Each row is a point on a tangle of strands that fork, close into loops and nearly touch. The rows are in no order.
Points whose rows are less than 42.8 apart are linked; no others are. Some points are linked to none.
k_84: [ -7   9 -20  -9  41  19  14  12 -12   7]
k_240: [  1 -41  12   7  28  33 -22 -43 -24  36]
k_31: [-21  10   9  48 -15 -14 -15  50 -35 -53]
k_216: [ -9   5   3  30   0  25 -39  12 -60   1]
k_430: [  1  28   8  30 -49  13 -22 -19 -27   3]
k_485: [ -4  -1   4  25 -18 -42 -37  35  -3 -35]
k_167: [-15  -3  10 -22  51  19  27 -27   1  44]
k_379: [  6  13 -23 -28   4  -4  67  38  38 -15]
k_958: [ -9   2  22  41 -38 -32 -60  17 -24 -11]
k_463: [-14  11  -2 -31  36   8  49  -7  26  34]
k_382: [-16  44  -5  26 -33  25  16   5 -28 -27]
k_182: [-39 -17  50 -56  51  -5  54 -12  40  63]
k_136: [  5 -27  14  20   5  38 -32 -46 -38  34]
k_904: [ 24 -33   7   1 -18 -21 -47 -26  17   0]
k_633: [  7  27 -12  -5 -26  -1  16 -14  18  -8]
k_428: [  6  26  -5   7 -32  10   2 -29   3  -1]
k_79: [ 30  -9 -14 -28 -18 -31   0  -5  50  -3]
k_540: [ -7  15 -13  20   3  10  -8  26 -31 -31]
k_568: [ 19 -54   3 -13  20   4 -28 -39  16  22]
k_694: [ 16  -7 -18 -17  25 -11 -18  24   2 -12]
k_862: [-12  18  -4  30  -4   1  -1  43 -30 -57]
k_913: [ 11   4 -12  -3 -19 -39  -6  38  25 -41]
k_541: [ -3  42   1  21 -55 -12   4  -4   8 -32]
k_659: [  2  20 -23 -19  11   6  57  16  25  -3]
k_342: [  8  -1  -1  10 -18 -16 -38   7  -3 -13]
k_17: [-12  37 -15  20 -12  27  20   4 -27 -17]
k_473: [ 11 -51   7 -17  37  11 -12 -43  11  33]
k_698: [-26   5  16 -31  48  13  44 -26  19  42]
k_203: [  6 -17 -11   3  37  18 -34   8 -31  11]
k_460: [ 26 -48   3  -6  -5  -5 -35 -39  20  13]
k_195: [-21  20  11  45 -27  -9 -28  34 -44 -33]
k_682: [-22  35  14  53 -46  -2 -19  24 -49 -30]
k_75: [ -2   7 -24   0  33   9  27  48 -15 -37]
k_111: [-12  23 -11  25   1  27  -1  15 -42 -19]
k_176: [-11 -39  29 -45  35  -6  38 -37  51  56]
k_715: [ 10 -16 -18  -7  32   3 -21  23 -16  -6]
k_115: [ 19   6 -26 -25   0 -16  40  42  35 -29]
k_397: [ 13  16 -21 -18 -18 -11  27   4  29 -16]
k_761: [-14  12   5  39 -12   8 -41  32 -59 -19]
k_436: [ -4  14 -14 -28  26   5  52   6  28  24]
k_254: [ -1 -49  17  -4  33  23 -12 -54  -2  41]
k_194: [  8 -43  12 -41  36  -6  26 -33  46  47]
k_851: [ -8  38   4  27 -55 -20  -7   8  -2 -37]
k_294: [-16  17   9 -10  10  22  36 -51   7  37]
k_920: [ -7   3  28  41 -52 -18 -59   4 -41   0]
k_941: [-19 -27  33 -54  39 -10  52 -27  51  61]
k_599: [  9   6 -21 -13   8  -5  44  54  15 -44]
k_246: [  8  -5 -21  -8  26   0  34  62  -1 -47]
k_103: [  5  42  -1  14 -59   2   5 -24   3 -14]
k_32: [ 18 -42   0 -34  24  -7  13 -29  43  37]
k_560: [ 29 -24 -12 -37  -1 -21   5 -11  51  11]
k_89: [-12   6  -9 -14  40  21  24 -10  -9  27]
k_597: [ -3  -9   3  24   3  30 -39  -2 -55  12]
k_569: [  2   9  15  29 -45  21 -30 -33 -37  19]
k_857: [-37  -3  34 -49  58   5  51 -16  24  55]
k_894: [  9 -20  -5  15  20  18 -46   0 -37   7]
k_945: [ 25  -7  -6 -12 -22 -28 -20  -4  34 -14]
k_811: [ 29 -32  -5 -36  10 -15  10 -23  51  24]
k_669: [ 18  14 -21 -28 -16 -15  43   5  51  -3]
k_543: [  4   3  -3  12 -22 -46 -26  35  22 -45]
k_714: [  4 -13  13  23 -28  32 -34 -45 -33  27]
k_955: [ -5  10 -24  -4  34  19  20  27 -18 -14]
k_209: [-16  43   6  37 -44  11  -3  14 -37 -30]
k_985: [-10   6  16  35 -31 -40 -45  27 -13 -26]
k_129: [ 25 -10   0  -6 -28 -24 -31 -20  26  -6]

A fork is a point with three links, a tip a point with one. Leave the first point through the second and follow the links. Name the first fork or tip that comes.
k_111, k_17: k_195
k_379, k_659: k_698
k_428, k_103: k_851
k_597, k_894: k_694
k_958, k_985: k_913

A piece is all that can be reached along the links. How many separate loops has the piece of each point below (a circle has one, a figure eight two, a Y none), and how many tips (points with one link)?
k_811: loops 1, tips 1
k_597: loops 1, tips 1
k_913: loops 0, tips 2
k_541: loops 0, tips 2

Name the points in between on the shortest way along the links from the first point to the second, in order.
k_913, k_920: k_543 > k_485 > k_985 > k_958
k_379, k_89: k_659 > k_436 > k_463 > k_698 > k_167
k_669, k_103: k_397 > k_633 > k_428
k_540, k_195: k_862 > k_31
